Points, in no order, along strands that fork, close into loops and pass close to each other.
In the rows, zero is written as 128.
Points whose rows are less than 94.1 apart are linked; no others are. Some points are linked to none.
j_214: [111 169 156 108 113 116 105 130 152 114  99 110 112 157  99 153 114  75
 113 103 127 103 145  85  97 132 124 141 120]
j_98: [145  83 118 198 103 132 123 115 129  93 102  94 153 129 158  85 142  90
 130 133 140 107 105 187 150 169 177 113  53]
j_976: [154  47 111 173 132 123 153 112 156 148 120 146 142  83 124 102  91 149
 157 138 139 135 106 214 193 142 138 149 111]
j_177: [138 156 105 127 123  77 184 112 187 163  82 157 112 113 108 151  85  69
 109 114 148 127 141 137 114 127 104 151 105]
j_595: [ 86 180 130 142 109 112 139 157 153 141 102 161 100 136 110 153 132  87
 150  63 152  89 108 124  90 153 143 149  82]
j_406: [121 113  72  77 155 193 203 142 110 137 152 148 107 102  87 167 146 125
 115 165 128 196 156  93 157 115  82  74 158]
j_197: [ 85 127 100 110 168 145 141 156 157 159 135 159 141 129  74 180 124 125
 114 118 127 149 139 111 107  91 137 134 150]
j_576: [ 92 175 145  98 151 128 149 131 155 138  83 120 105 140  93 169 138 116
  81  96 129 102 113 128  85 102  99 174 111]
j_467: [ 70 131 113 130 139 124 133 183 157 147 129 193 127 122  98 155 141 137
 157  68 150 113  83 141  80 104 132 173 113]
j_843: [163 128 210 152 111  62 116 147 168 106  96 116 104 171 136 109 101 114
 112 119 146 143 136 114 123 143 149 128 159]
j_285: [169 130 218 124 139  88  74 152 126  93  79  85 123 153 131 129 135 146
  98 152 134 145 161  74  92 123 107 106 147]
j_652: [ 91  84 148 158 122  73 201 113 138 151 143  81 114  60 151  78 125 145
 152 155 114 143 110 152 193 150 114 108 170]
j_905: [129 115  86 125 130  99 156 142 189 162 130 209 128  99 109 140  88 112
 125 118 151 156 126 131 121 107 133 152 154]
j_544: [167 109 209 174  98  55 127 140 161  95 110 108 114 163 169 108 118 128
 117 105 135 132 134 112 145 135 146 133 169]
j_870: [105 101  95  84 146 156  55 126  80 109 140 120 169 144 129  91 168 144
 130 185  96 134 127 198  93 144 140 118  83]
j_211: [ 99  96 146 114 168 134 105 151  88 129 149  93 164 143 146  66 154 183
 137 182  68 121 161 157 150 135 105  95 152]
j_616: [172 208 119  74 135 136 112 109 129 146 139 124 112 141 157 159 200 124
 101  94 124 138 143 123  76 150 128 150 153]
j_645: [140 139  69 114 181 204 137 128 121 158 170 148 139  98 105 153 136 165
 132 125  94 185 153 126 146 123 153 106 150]
j_145: [118  92  54  95 133 166 198 180 150 175 117 206 117 104 104 154 119 102
  98 151 131 152 164 108 109 104  97  82 164]
j_444: [148  91 130 209  98 115 126 124 114  93 108  91 165 146 167  82 136  96
 128 145 119 101 112 170 141 160 183 110  87]
j_17: [140 135 150 158 114  58 121 117 179 125  83 125 115 159 102 134  70  88
 140 101 139 155 129 121 114 160 150 103  99]
j_960: [127 136 141 122 129 146  96 106 115 107 156 131 111 137 118 136 113 139
 129 103 129 120 145 132 158 105 136 152 147]
j_15: [112 141  86  92 119 149  78 112  60 102 126 144 140 131 149 139 149 164
 150 111 142 109  81 169 130 104 149 154  82]
j_357: [116 153 141  99 121 140  76 100  82  64 158 116 146 138 146 130  94 123
 139 142 102  71  75  93  84 111 117 146  96]
j_607: [ 93 124 113 119 158 163 146 150 119 169 180 102 110 103  84  97 114 107
 165 185 117 119 154 136 179 150 112 100 156]
j_254: [180 170 128  70 163 155 162 133 112 151 118 129 148 139 136 122 170 133
  57 141 135 197 117  98 138 158  47 135 190]
j_825: [144 122 142 148 107  53 139 112 184 134  90 111 110 140  96 149  66  83
 134 114 140 158 154 122 131 145 126  92  94]
j_704: [ 91 161 114 156 101 101 122 142 149 143  98 165 119 138 124 143 120  76
 177  50 160 104  88 116 102 173 141 136  62]
j_260: [132 115 135 112 111  67 159 107 163 155 131 108 103 122 122 126  81  81
 127 149 158 171 125 104 162 105  83 125 150]
j_784: [174 109 181 169 125  92  94 110 101  87 107  83 142 149 178 138 180 208
 136 154 102 127 160 104 119 112 135  92 168]
j_180: [ 98 119  90 148 111  96 108  88 162 107 110 140 145 121 115 134  72  97
 169  73 150 114  62 104 123 144 114 156  61]
j_785: [138 143 158 112 124 144 119 118 143 117 150 136 100 131 111 154 121 125
 104 106 132 143 174 119 156 114 119 137 150]
j_885: [177 191 169 109 141 130 131 122 122 112  66 122 115 133 129 161 138 172
  63 119 151 166 122 137  69 158 161 129 134]
j_230: [156  88 106 174 113 141 123  93 141 126 117 152 134 110 124  98 107 108
 167 102 161 120  89 185 177 133 149 161  82]
j_408: [ 69 132 101 126 158  93 143 165 185 167 111 155 133 152  80 150 118  96
 123 110 145 117 100 117  65  93 121 162 126]
j_584: [141  91 126 160 108  81 176 102 159 150 163 100  94  88 133 122  90 123
 142 135 143 155 130 142 193 118 113 116 144]
j_270: [137 119 172 153 115 145 159 129 120 123 175  91 102 111 143 118 140 154
 120 141 125 117 170 124 195 113 122 116 174]
j_217: [103 112 102  86 167 150 194 162 145 172 105 174 136 138  88 179 123 122
  79 148 129 159 145 115 104 107  89 109 157]
j_674: [120 147  81  80 109 142  68 107  68  93 129 128 136 136 161 122 161 162
 137 169 129 107  66 183 120 122 134 141  59]
j_332: [107 105 153 101 142 137 198 139 108 131 150 120 109 127  89 119 136 121
 129 193 173 190 124  96 152 100  93  76 196]
j_921: [152 188 152 117 134 148 153 137 126 118  68 141 102 127 118 174 138 174
  74 101 148 155 122 133  64 155 179 127 110]
j_482: [164 102 165 183  98 130 156 137 144 132 171 133 104 139 125 135 125 123
 123 113 130 139 180 129 167 135 159 107 157]
j_940: [154 123 205 140 111  97 104 127 120  70 116 157  96 169 162 134 137 162
 108  86 145 124 144 162 120 137 161 121 150]
j_411: [156 144 179 122 126 131  90 120 125 105 133  76 113 144 123 142 136 129
 121 130 122 135 183  82 136 109 107 102 143]
j_338: [148 157 187 143 118  86 137 143 167 123  82 145 100 165 110 129  92 106
 107 120 157 142 132 130 101 156 168 131 141]
j_774: [108 112  55 108 147 159 188 168 167 181 146 188 131  99  89 172 125  89
 112 139 133 134 161 109 113  87  98 104 147]
j_462: [153 107 163 162 109 157 158 128 127 121 182 123  99 119 136 136 136 151
 109 120 123 132 185 129 183 123 138 113 162]
j_343: [ 89 138 116  94 129 148  85 126  75  81 150 129 174 144 135 121  96 134
 139 152 119  74  48 117  73 123 140 151  87]
j_460: [ 76 148  90  84 156 112  91 150 109 130 138 113 142 159 131 158 151 173
 148  66 118 122  70 113  70 101 133 148  93]
j_380: [143 112  82 111 124  91 183 139 190 168 116 208 116  88 125 132  80 105
 103 126 151 160 137 135 122 111 111 141 142]
j_991: [110 114  73 139 148 119 138 133 156 183 151 131 141 112  83 141  78 101
 166 158 148 143 124 114 141 119 148 124 150]
j_779: [106 117 121  81 150  88 199 145 138 185 101 150 140 151 110 154  92  78
 105 161 161 147 122 110 111 111  74 120 182]
j_358: [ 85 112  81 145 138 124 107 136 145 150 131 149 158 136  91 131  95 110
 175 108 149 113  71 111 101 122 162 168 122]
j_440: [ 76 127 103 140 152 112 145 179 182 164 125 187 128 124  82 154 134 118
 146  90 147 122  99 138  61  96 131 164 122]
j_233: [ 82 145  94 105 152 158 123 137 137 159 173  77 141 114  87 106  78  79
 153 191  93  94 122  80 138 143  93 127 135]
j_354: [ 82 146  78  98 166 170 154 137 132 160 165 107 119 102  75 158 113  97
 144 170 129 124 143 103 169  99  98 121 156]
j_759: [105 133  95 137  82 156 101 135  99 118 119 160 142 138 156 116 135  89
 167  91 191  90  65 127 139 136 144 155  49]
j_51: [132  93 139 165 123 123 136 129 123 141 156 100 132 125 143  68 107 130
 137 150 114 104 120 168 185 139 131 156 151]
j_816: [111 116  91 134 101 162 109 133 115 123 106 163 149 122 151  97 132 105
 178 110 197 110  45 153 142 129 157 179  61]
j_846: [145 172 121  67 186 132 123 127 134 146 121 102 161 150 134 145 163 137
  90 130 130 193 124  93 118 113  93 140 182]
j_729: [162 137 161 124 161 121  96  91 101 103 143  74 131 119 184  90 159 185
 141 199  53  91 135  80 118 117  64 118 121]
j_96: [124  96 145 109 112  55 184  87 141 142 120  90  98 103 132 117  90  81
 131 154 165 182 122 107 155  95  58  91 147]
j_656: [121 117  51  89 157 202 185 148 137 149 151 162 110  89  93 171 140 131
 109 149 110 183 160 100 160 106  96  88 153]
j_731: [121 142 163 142 104 112  99 145 113 110 111 173 110 173 125 137 122 113
 146  77 158 120 128 137 105 153 183 112 111]
j_802: [182 194 134  84 148 147 123 102 139 139 124 114 124 130 142 151 176 125
  77 104 124 170 165 117 104 151 108 136 150]
j_914: [150 110 136 182  92 141 104 116  97  86 140 100 140 157 153  88 130  90
 138 146 121  76 113 150 122 142 160 115  88]
j_489: [ 95 131 104  95 183 150 163 157 159 164 116 159 139 135  84 183 136 138
  85 119 115 167 139 118  97  96 115 127 142]
j_533: [110  87 145 133 132 134  93 141 100 103 148 111 157 148 152  55 130 136
 117 178  94  88 125 174 138 134 121 150 131]
j_59: [143 124 115 116 128 177 110 112 107 109 155 194 113 103 129 144 133 169
 124  75 119 146 134 158 148 107 151 155 130]
j_16: [146  76 140 210 102  84 126 108 148 106 113 101 135 144 118 130  78 119
 155  98 129 136 121 141 159 150 160  90  92]
j_733: [200 181 136  91 142 152 119 106 133 135 152 117 123 134 156 129 186 134
  79 123 133 185 173 103 129 147  91 124 174]
j_45: [152 167 175  91 136 135 110 120 133 120 102  92 121 136 107 158 139 113
  89 122 126 154 178  98 128 125  91 117 140]
j_808: [158 127  92 110 154 177 113 103 107 127 164 179 121 108 148 132 138 194
 118  96 106 182 129 155 141 113 160 146 152]
j_451: [ 77 137 102 116 157 144 104 144 132 144 144 100 151 143  80 147  90 115
 139 153 118 125 124  80 118 103 141 130 155]
j_889: [ 86 163  97  80 136 109  95 145 105 122 132 125 128 152 148 162 159 167
 144  52 125 106  76 123  93 109 116 156  78]
j_138: [156 190 149  90 148 148 139 112 136 138  85 103 126 130 110 171 152 120
  69 106 120 153 155 121 100 142 104 136 126]
j_267: [161 171  90  84 138 170 142 123 152 146 122 172  94 106 154 137 174 157
  73  72  99 168 134 130  95 145 134 164 139]
j_122: [ 74 145 107 105 110 131  92 150  97 108 131 152 134 146 135 150 137 134
 152  64 152  81  74 119 113 115 126 166  79]
j_803: [114  99 152 119 138 128  85 122  92  85 145 109 162 142 165  67 147 156
 114 192  64  89 132 161 120 123  95 134 120]
j_646: [133 182 107  85 115 121  93 106  92 120 129 132 118 149 152 174 171 143
 150  61 120 122 123 136 104 135 136 127  92]
j_662: [165 151 216 113 137 101  91 144 131 100  74  98 120 155 120 140 129 147
  88 138 142 153 161 111  93 136 124 111 150]
j_546: [136 112 126 160  96 154  95 113  92  90 140 115 128 146 149  82 139  99
 132 144 135  73 114 175 140 133 152 142  90]
j_819: [190 149 222 121 136 105 115 138 132 103  82 107 117 136 137 136 142 176
  55 140 146 170 159 133 111 145 113 116 160]
j_877: [150 138 128 129 111  61 176 107 177 156  77 131 108 121 100 158  69  72
 114 126 150 152 163 136 123 140 107 105  94]
j_52: [124 153 153  99 138 134  74 104 106  68 155  99 140 135 140 128  85 125
 131 147  93  86  98  58  86  99 108 148 121]
j_62: [ 88  81 137 156 145  79 207 124 139 158 152  93 108  68 135  76 125 142
 158 175 130 163 109 155 171 147 124  86 178]
j_364: [142 164  90  95 184 151 100 104 105 146 163 121 147 142 143 135 151 171
 137 123 113 177 128 127 116 115 160 137 179]
j_418: [126  39 118 159 140 108 144 128 147 157 120 116 154  98 123  85  92 141
 154 154 124 138 109 206 181 160 129 139 114]
j_477: [108  84 142 127 128  61 198  87 136 136 129  83  98  92 133 100 102 101
 141 170 169 189 108 113 151  88  73  82 164]
j_278: [144 104  98 168 103 131 122  92 152 127 113 180 133 102 118 127 106 103
 185  71 171 130  89 161 160 134 139 154  76]
j_133: [159 106 191 170 115 104 107 128 104  84 122  97 138 159 164 138 159 188
 127 136 117 123 170 123 128 112 153  97 172]
j_117: [148 102 175 201  91  99 154 141  99 115 124  97 157 141 172 109 141 154
 136 146 115 107 163 130 163 135 186 110 180]
j_292: [ 78 119  78 113 143 197  92 137  89 143 137 121 168 125  87 121 124 113
 162 136 116  76 104 142  95 142 152 153  86]
j_381: [132 132 187 134 103 101  98 138 101  86 110 184  96 176 160 131 131 146
 126  79 164 118 117 164 118 144 173 116 121]
j_992: [170 151  82  90 140 166 110 100 108 137 171 183 115 122 171 133 169 176
 120  83 108 173 125 146 117 123 156 157 159]
j_471: [140 101 166 198  86  80 176 127 132 144 128  54 133 105 152 109 124 124
 151 142 107 134 147  98 174 143 152  87 152]
j_317: [121 195 144 137 129 152 172 164 129 128  76 150  90 121 113 187 146 169
 103  84 147 128 114 134  61 143 172 125  80]
j_28: [ 87 119 101 101 168 188 108 141 112 166 171 117 138 108  89  98 113 109
 158 162 100  97 156 153 177 152 101 137 136]
j_363: [118 177 158 115 137 136 165 122 144 151  62 101 119 151  83 178 121  90
  75 123 139  88 123 113  90 114  85 157 124]
j_770: [118 175 142 125 115 100 147 127 173 145  82 126 108 152  90 152 107  59
 111 112 140 107 137 107  99 138 125 149 115]
j_823: [169 179 137  65 179 134 141 138 112 152 112 107 167 146 134 130 174 127
  77 142 139 193 113  89 131 135  52 135 191]
j_179: [124  66 128 159 135 108 137 135 135 153 138 103 153 121 137  63 100 132
 146 157 112 126 107 184 180 158 131 150 134]
j_458: [ 80 154 101  93 164 170 132 142 119 146 159  68 124 114  79 125 104 103
 149 191 105 120 140  80 158 116  91 106 148]
j_8: [ 78 126 101 119 155 149 123 180 131 149 139 176 141 116  96 171 156 167
 158  59 128 136  94 145  78  97 143 151 102]
j_57: [106 144 139 123  89 121  76 145  76  99 114 160 125 180 145 150 133 121
 155  87 158  99 111 127 102 144 167  93  79]
j_793: [ 93 125  77 121 160 166 148 152 155 168 155 159 138 107  70 182 121 109
 132 131 128 136 152 110 128  92 131 122 149]
j_372: [101 110 151 119 146 133 186 147 120 141 166 104  99 116 102 105 126 132
 140 197 161 174 125 106 166 105 117  86 193]
j_121: [147 154 176 102 113 139 177 129 134 158  87 128 114 137  94 164 112  84
  74 154 150 132 161 111 131 142  74 124 151]
j_169: [147  93 153 207  93  86 153 120 132 127 126  58 141 123 145 108 102 121
 153 133  97 122 135 119 171 150 150  96 123]
j_884: [105  77 165 116 140 109  99 150 100  89 166 129 198 137 173  64 164 145
 115 207  54  97 139 126 117 118  87 120 122]
j_974: [114 141 109 114  85 161  84 121  82  80 141 137 135 140 161 106 134 102
 135 155 167  67  69 146 119 135 143 135  43]
j_748: [145 127 169 148 128 136 107 112  98  99 144  62 123 125 162  99 140 161
 137 165  83  77 165  98 149 110  99 111 140]
j_195: [194 179 119  85 142 175 160 124 119 156 109 127 129 130 139 125 171 128
  40 136 128 183 138 105 133 173  61 137 172]
j_78: [112 119 139 118 179 151 105 137  86 134 154  92 147 136 132  83 133 187
 142 174  86 135 157 164 154 132 123 100 155]
j_224: [124  73 137 180  98  76 194  97 148 136 148  82  96  61 136 136  96 131
 143 132 134 141 145 150 196 128 111  95 131]
j_834: [158 118  87 113 101 117 193 136 184 165 104 209  88  91 132 127  86  98
  84 135 143 148 153 134 128 125 102 138 144]
j_952: [119 159 108 100  85 133  72 108  64  81 131 125 134 164 156 165 142 132
 152 114 121  88  93 112  98 127 128  98  57]
j_619: [130 129  54 102 171 200 156 144 148 159 151 162 128  98  99 170 146 150
 109 121  93 191 155 104 137 112 127 100 150]
j_535: [133 114 172 169  96 117 194 126 135 142 168  81  98  96 146 107 148 124
 131 148 134 130 154 107 193 125 125 105 180]
j_551: [128 132 115 118 101 176 120 139 114 112 138 221 113  94 125 153 146 149
 137  52 132 126 124 157 130 119 146 158 103]
j_82: [168  64 104 179 117 126 147  93 162 132 124 168 132  77 117 122  84 138
 166 104 154 133 110 193 186 124 134 142  96]
j_579: [114  85 139 147 113 127 111 139 108 103 142 111 159 133 167  55 158 119
 107 166  97  82 144 187 165 137 123 157 130]
j_625: [155  97 182 202  95  77 135 142 118 103 114  84 150 150 178  99 123 145
 140 142 112 111 136  99 149 129 171 114 171]
j_209: [157 130 113 170  96 119 150 124 182 140 116 220 107  99 109 140 107  96
 157  66 145 142 138 154 122 160 150 126  96]
j_684: [123 139  77 115 185 210 116 118  96 161 164 134 147  92  97 138 136 153
 149 130  91 140 154 165 153 132 146 122 131]
j_766: [136 109 176 181  86  98 206 125 141 147 149  71 112  90 148 114 158 115
 137 143 135 149 156  91 181 134 140  81 176]
j_356: [145 133 163 144 121 141  91 108 106  97 150  76 113 143 136 121 127 142
 137 136 106  99 164 104 144 106 117 115 143]
j_498: [109 111 113  85 151 167 198 145 106 137 152 137 114 121  80 156 136 120
 122 181 153 195 147  95 150 111  93  70 176]
j_606: [107 109  93 139 112 162 114 144 117 136 110 184 159 116 126 111 130 119
 187 105 188 116  52 157 132 117 163 181  91]
j_835: [146 115 134 151 112 109 145 114 158 144 169 129  99 120 120 122  92 108
 135 126 143 141 139 126 183 114 125 144 156]
j_897: [165 166  94  80 143 158 121 106 133 139 154 172 109 118 164 142 172 161
  96  73 106 174 136 129 109 135 141 160 155]
j_596: [143  83 114 168 107 143 118 109 145  96 106 104 142 118 160  70 143  87
 130 130 149 104  95 194 155 168 156 141  41]
j_735: [174 144 158 143 145 128 107  98 105 116 140  50 123 117 170 112 182 185
 141 163  95 114 168  88 151 110  89  91 149]
j_40: [140 103 154 183 112  62 111 115 163 105  95 135 123 164 121 124  76 111
 151  79 142 154 108 135 132 158 162  97  96]
j_255: [101 131 116  95 149  91 176 146 167 176  98 160 135 149 101 157  97  88
  94 145 151 134 123 115 109  99  94 154 161]
j_387: [187 178  97  95 141 187 160 117 137 162  96 137 111 123 141 134 171 134
  37 121 118 168 136 111 111 168  96 154 157]
j_934: [156 201 106  75 123 123 118 117 113 145 141 140 108 146 164 167 198 141
 132  64 119 126 128 138  82 149 142 144 117]
j_29: [143  75 141 212  97  92 140 112 134 106 113  70 146 128 131 120  82 121
 150 121 105 119 123 136 167 152 152  93  92]
j_207: [135 116 186 181  93 111 160 145  89 128 117  82 154 112 172 100 162 161
 143 167 102  90 180 102 167 142 166  90 179]
j_844: [156 169 101  88 150 172 161 118 159 147  98 155  98 107 135 149 161 152
  53  92 103 168 134 127 103 140 113 162 132]
j_238: [140 115 179 175 109 119 133 131  83 112 110  78 156 123 173 113 173 181
 138 178  84  81 187 106 148 130 145  84 162]
j_615: [132 100 110 140 109 149 103 106 133  94 121 118 144 127 158  62 126  87
 135 141 160 100  65 174 137 161 148 156  41]
j_154: [112 122 133 126 148 150  93 120 100 116 154 121 127 136 116 112  99 158
 137 138 123 119 127 145 157 106 145 152 158]
j_715: [ 86 118  78 142 130  90 112 120 168 135 119 148 154 131 105 129  83 105
 168  90 152 121  59 105 102 128 137 173 106]
j_827: [ 99 167 141 124 105 123 105 142 124 120 114 154 107 151 109 152 130  96
 144  64 143  95 130 118 102 148 156 134  97]
j_302: [113  67 120 124 108 123  87 145 151  69 153 125 166 131 179  55 183 100
 105 171 129 102 117 186 130 151 144 160  94]
j_536: [155 150 167 116 125 121  71 109 113  93 119  91 118 157 130 154 143 141
 133 108 115 137 171 105  99 126 133  96 130]
j_854: [155 123 129 169  83 152 138 144 146 132 126 233 105 113 116 132 127 104
 153  63 144 134 136 154 121 158 172 123 103]
j_235: [102  78 131 103 118 129  67 138 118  61 157 128 162 138 161  73 180 129
 101 194 103 103 115 188 105 133 123 139  91]
j_724: [119 159 156 106 111 124  79 119 132  92 124 101 115 156 115 145 111  91
 126 103 115  98 141  71 100 120 122 134 121]
j_985: [112  91 140 145 130  79 206 107 144 144 155  92  92  85 136  94 116 122
 141 175 160 179 107 125 170 106 104  94 179]
j_144: [105 191 146 153 122 141 178 162 149 137  79 154  85 131  94 179 133 119
 112  96 158 102 116 128  64 135 163 139  87]
j_581: [ 81 131 107 116 130 137  84 129 107 103 144 126 157 149 113 120  87 125
 145 123 125  90  65  97  93 117 151 166 120]
j_614: [195 175 184 111 136 120 117 117 130 102  83 126 104 134 144 142 142 184
  59 121 145 175 140 148  82 165 147 127 147]
j_447: [ 90 132  96 107 136 146 112 170  96 131 131 179 150 121 129 164 159 178
 163  56 142 125  76 152 105  96 143 161  89]
j_85: [ 88 118  91 137 147 162 103 142 120 151 141 148 153 129  79 141 104 125
 163 121 136 112 107 127 117 117 172 153 136]
j_54: [146 129  97 118  96 182 180 142 166 150  68 199  67  96 111 146 114 128
  61 135 120 129 168 127 122 132 105 138 140]
j_23: [115 113  89 137 142 107 131 136 167 164 141 172 138 118  91 142  83 114
 148 124 152 147 114 123 134 107 150 153 156]
j_989: [138 145 122 116 110 167 155 136 166 130 109 199  80 100 105 156 125 127
  80  97 117 134 169 129 118 137 130 146 124]
j_845: [163 105 185 169 105 113 143 150 150 119 144 146 106 157 126 134 120 136
 109 108 137 151 175 133 138 143 174 108 164]
j_613: [101 138 101 157  94 108 110 110 145 126 106 157 134 132 127 136 105  76
 178  54 160 114  76 114 122 162 131 141  54]
j_673: [ 79 145 116 101 122 129  83 125 112  99 136 132 131 149 120 143 113 128
 140  85 133  93  86 102 108 108 137 167 117]
j_27: [ 90  70 149 114 145 124 105 165  90 117 165 110 196 142 157  60 169 153
 130 193  58 109 158 125 137 129  94  88 136]
j_904: [138 120 175 118 156 111 122 118  97 108 134  80 135 101 187  79 172 191
 133 196  54  71 151  72 141 123  65 105 129]
j_360: [130  81 125 152 102 124 110 131 135  89 134 107 164 130 173  50 164  89
 109 159 114  89 124 188 151 158 136 160  91]
j_31: [129 145 128 139  84 174 137 162 129 122 123 233 105  99 123 152 146 128
 146  51 139 116 133 153 112 151 153 134  90]
j_480: [ 78 143  73  99 165 139  89 141  99 140 149  93 157 152 109 161 148 159
 153  86 103 118  81 106  62 102 146 132  92]
j_336: [141 169 109  84 184 136  96 110 118 136 148  91 150 146 141 133 145 163
 126 139 119 185 130  98 126 104 127 131 183]
j_287: [118 106 169 122 127 111 120 125  92 102 131 103 162 111 189  72 180 169
 122 191  44  67 163 108 152 127  75 116 134]
j_873: [ 91 135  82 111 176 204 108 125 109 162 158 123 144  94  79 138 121 130
 154 137  99 101 146 152 157 128 127 143 129]
j_183: [111 160 106 126 124  70 155 115 193 156  88 148 116 130 102 147  96  68
 119 100 146 117 119 124 108 124 106 169 107]
j_109: [161 122  80 122  88 150 197 141 175 165  75 207  73  91 129 124  94 103
  74 140 134 126 163 130 118 129 103 136 142]
j_308: [106  87 147 178  99  78 199  99 135 142 138  70 113  54 147 107 117 134
 150 141 109 132 131 148 203 147 115 103 146]
j_651: [153 119 119 153 109 102 142 108 171 145 155 159 102 114 112 134  88  97
 139 101 146 145 142 133 167 124 131 145 133]
j_800: [ 90 108  92 128 143 181  91 141  94 143 129 140 166 131  88 113 115 121
 164 141 133  97 102 154 110 136 172 154 112]
j_128: [117 182 103  86 100 109  84 127  83 112 117 124 130 171 161 179 163 141
 156  77 117 100 104 115  89 144 125 102  61]
j_740: [112  86  94 112 132  50 150 116 168 141 113 144 123  82 106 151  40 114
 132 126 175 157 138 137 148  93 100 118 115]
j_810: [147 106 143 177 110 137 128 114 118 127 161 104 118 133 138  95 113 116
 139 129 119  96 137 156 183 126 143 149 141]
j_913: [162 113 207 154 111 102 126 143 142  89 125 156  99 164 148 130 126 158
  95  96 142 140 158 150 129 144 169 125 164]
j_553: [114 124  97  79 130 137  63 108  75  89 136 124 150 141 152  95 158 161
 127 191  98 120  82 193  95 133 130 134  78]
j_366: [132 123 115 137  91 154  99 115 115  87 138 122 140 134 169  75 133  77
 132 153 168  84  66 160 121 159 151 134  31]
j_926: [104 141 118 145  76 131  90 142  90 116 121 161 140 168 149 130 126  83
 163  85 176  97  83 111 113 155 162 110  55]
j_277: [109 120 143 121 163 150  93 128  95 121 151  99 136 138 125  95 104 175
 137 163 102 122 138 147 153 116 132 129 159]
j_474: [103 106 107 122 158 183  86 135  81 138 137 136 157 129  96 108 120 149
 149 150 118 115 130 182 129 130 167 140 123]
j_159: [164 107 221 146 130  85 103 162 122 109 100  73 129 136 143 126 164 164
 103 157 140 147 173  61 122 111 107  84 164]
j_107: [200 181 136 108 140 140  93  88 122 130 169 104 120 143 165 129 196 145
 119 131 129 163 170 106 125 132 103 122 183]
j_750: [ 89 136 106 122 164  93 177 159 182 181  96 165 129 150  88 148 107  95
 102 128 149 114 108 136  65  87 103 162 130]
j_720: [ 69 132  69 113 153 175  93 139  88 140 149 101 164 131  93 156 138 143
 162 103 108  90  88 118  76 114 149 140  82]
j_758: [111 150 112 117  74 150  78 124  68  80 140 138 141 157 156 141 132 108
 145 131 154  70  80 118 108 129 139 106  44]
j_351: [161  95 193 189  94  50 144 143 146 109 112  80 136 145 172 107 115 138
 135 125 121 139 129  89 155 128 157 116 170]
j_390: [124 106 107 122 120  57 139 100 173 142 127 112 114 110 112 136  54 101
 137 134 151 160 122 116 161 105  96 128 126]
j_982: [143 147 153 111 120 153 139 128 154 124 131 164  93 124 100 162 124 117
  90  99 128 143 182 125 133 136 132 136 134]
j_466: [130 177 165 141 121 124 164 144 153 133  65 153 101 149  93 163 107 111
  95 121 162 125 130 126  77 147 174 137 125]
j_676: [153 101 191 181 105  97 102 141 111  83 125  93 133 170 165 115 131 152
 137 142 116 104 148  97 120 115 160 104 162]
j_446: [ 91 121  91 109 134 165  93 146  74 121 125 163 158 124 119 142 142 165
 162 102 153 114  79 160 116 101 167 160  97]
j_620: [ 88 132  54 116 153 141 136 122 156 182 164  97 137  94  87 123  79  75
 163 171 124  98 113 103 148 133 100 142 134]
j_561: [112 103 158 133 103 117 119 129  91  98 128 106 168 119 185  72 185 146
 113 187  54  70 174 140 160 129  93 124 135]
j_472: [158 113 104 164 106 111 139 102 175 137 130 199 117  94 113 137  97 102
 163  69 152 140 124 153 152 135 136 148 102]
j_598: [179 113 205 149 136  77  93 140 119 100 103  78 137 133 165 133 183 195
 110 150 130 150 170  76 123 111 109  89 168]
j_165: [113  94  72  89 150 162 214 178 138 181  95 195 120 122 106 161 115 116
  83 153 129 142 152 113  91 115  82  88 164]
j_988: [206 166 141 142 128 133  88  78 110 130 165  91 122 154 169 130 209 160
 149 152 112 140 168 111 118 128 112 104 177]
j_856: [129 155 143  88 164 131  67 104 111  82 140  78 144 131 145 126  99 157
 127 162  87 121 110  51  93  92  96 140 136]
j_313: [114 118  53 135 150 134 143 123 157 192 154 118 140  86  85 136  79  87
 177 159 142 121 131 124 150 130 126 123 131]
j_714: [153 104 119 180 107 131 118  98 133 126 145 131 122 131 125  99 101 102
 157 105 143 112 111 162 174 133 151 154 108]
j_865: [ 98 116 132 131 152 136 169 152 125 161 173  95 105 113  93 101 111 120
 158 199 141 153 136 118 163 128 128  85 177]
j_182: [138 164 144 102 117 126  75 103 101  96 124 111 114 157 131 162 147 135
 142  84 117 126 153 118  96 134 144 105 111]
j_566: [128 177 146 135 122 116 179 122 160 160  63 119 115 155  86 167 106  69
  91 130 150  94 129 115  83 126 115 151 118]
j_3: [152 148 146 102 170 128  74  91  98  95 145  77 137 128 171  97 124 182
 143 192  67 115 115  79 101 109  83 128 133]
j_68: [107  97 110 107 156 164  70 130  77 119 134 127 159 139 123  89 148 155
 132 170 107 125 132 207 119 133 151 132 107]
j_997: [194 151 143 157 136 125  98  79 103 126 144  65 129 140 180 116 205 179
 156 172  84 117 162 108 132 125 103  99 159]

A piece is all that can be reached along the links. How many separate loops has the piece of each point below (a circle has one, a figure eight two, a Y none), and how many tips (points with one link)?
j_408: loops 0, tips 5
j_82: loops 1, tips 2
j_78: loops 0, tips 2
j_128: loops 2, tips 1
j_784: loops 1, tips 1
j_332: loops 1, tips 0
j_489: loops 1, tips 0

How many points has the smallest loop of links through each point below? Write - if it is on no loop.
j_645: 12
j_356: 11
j_338: 19
j_255: -

Name the points in between on the shortest way along the links from the first point to the second, in order.
j_380 / j_27: j_834 > j_109 > j_54 > j_989 > j_982 > j_785 > j_960 > j_154 > j_277 > j_78 > j_211
j_209 / j_823: j_854 > j_31 > j_551 > j_59 > j_808 > j_992 > j_897 > j_267 > j_844 > j_387 > j_195 > j_254
j_544 / j_207: j_351 > j_625 > j_117
j_27 / j_302: j_884 > j_803 > j_533 > j_579 > j_360
j_308 / j_472: j_224 > j_584 > j_835 > j_651
j_854 / j_714: j_209 > j_472 > j_278 > j_230
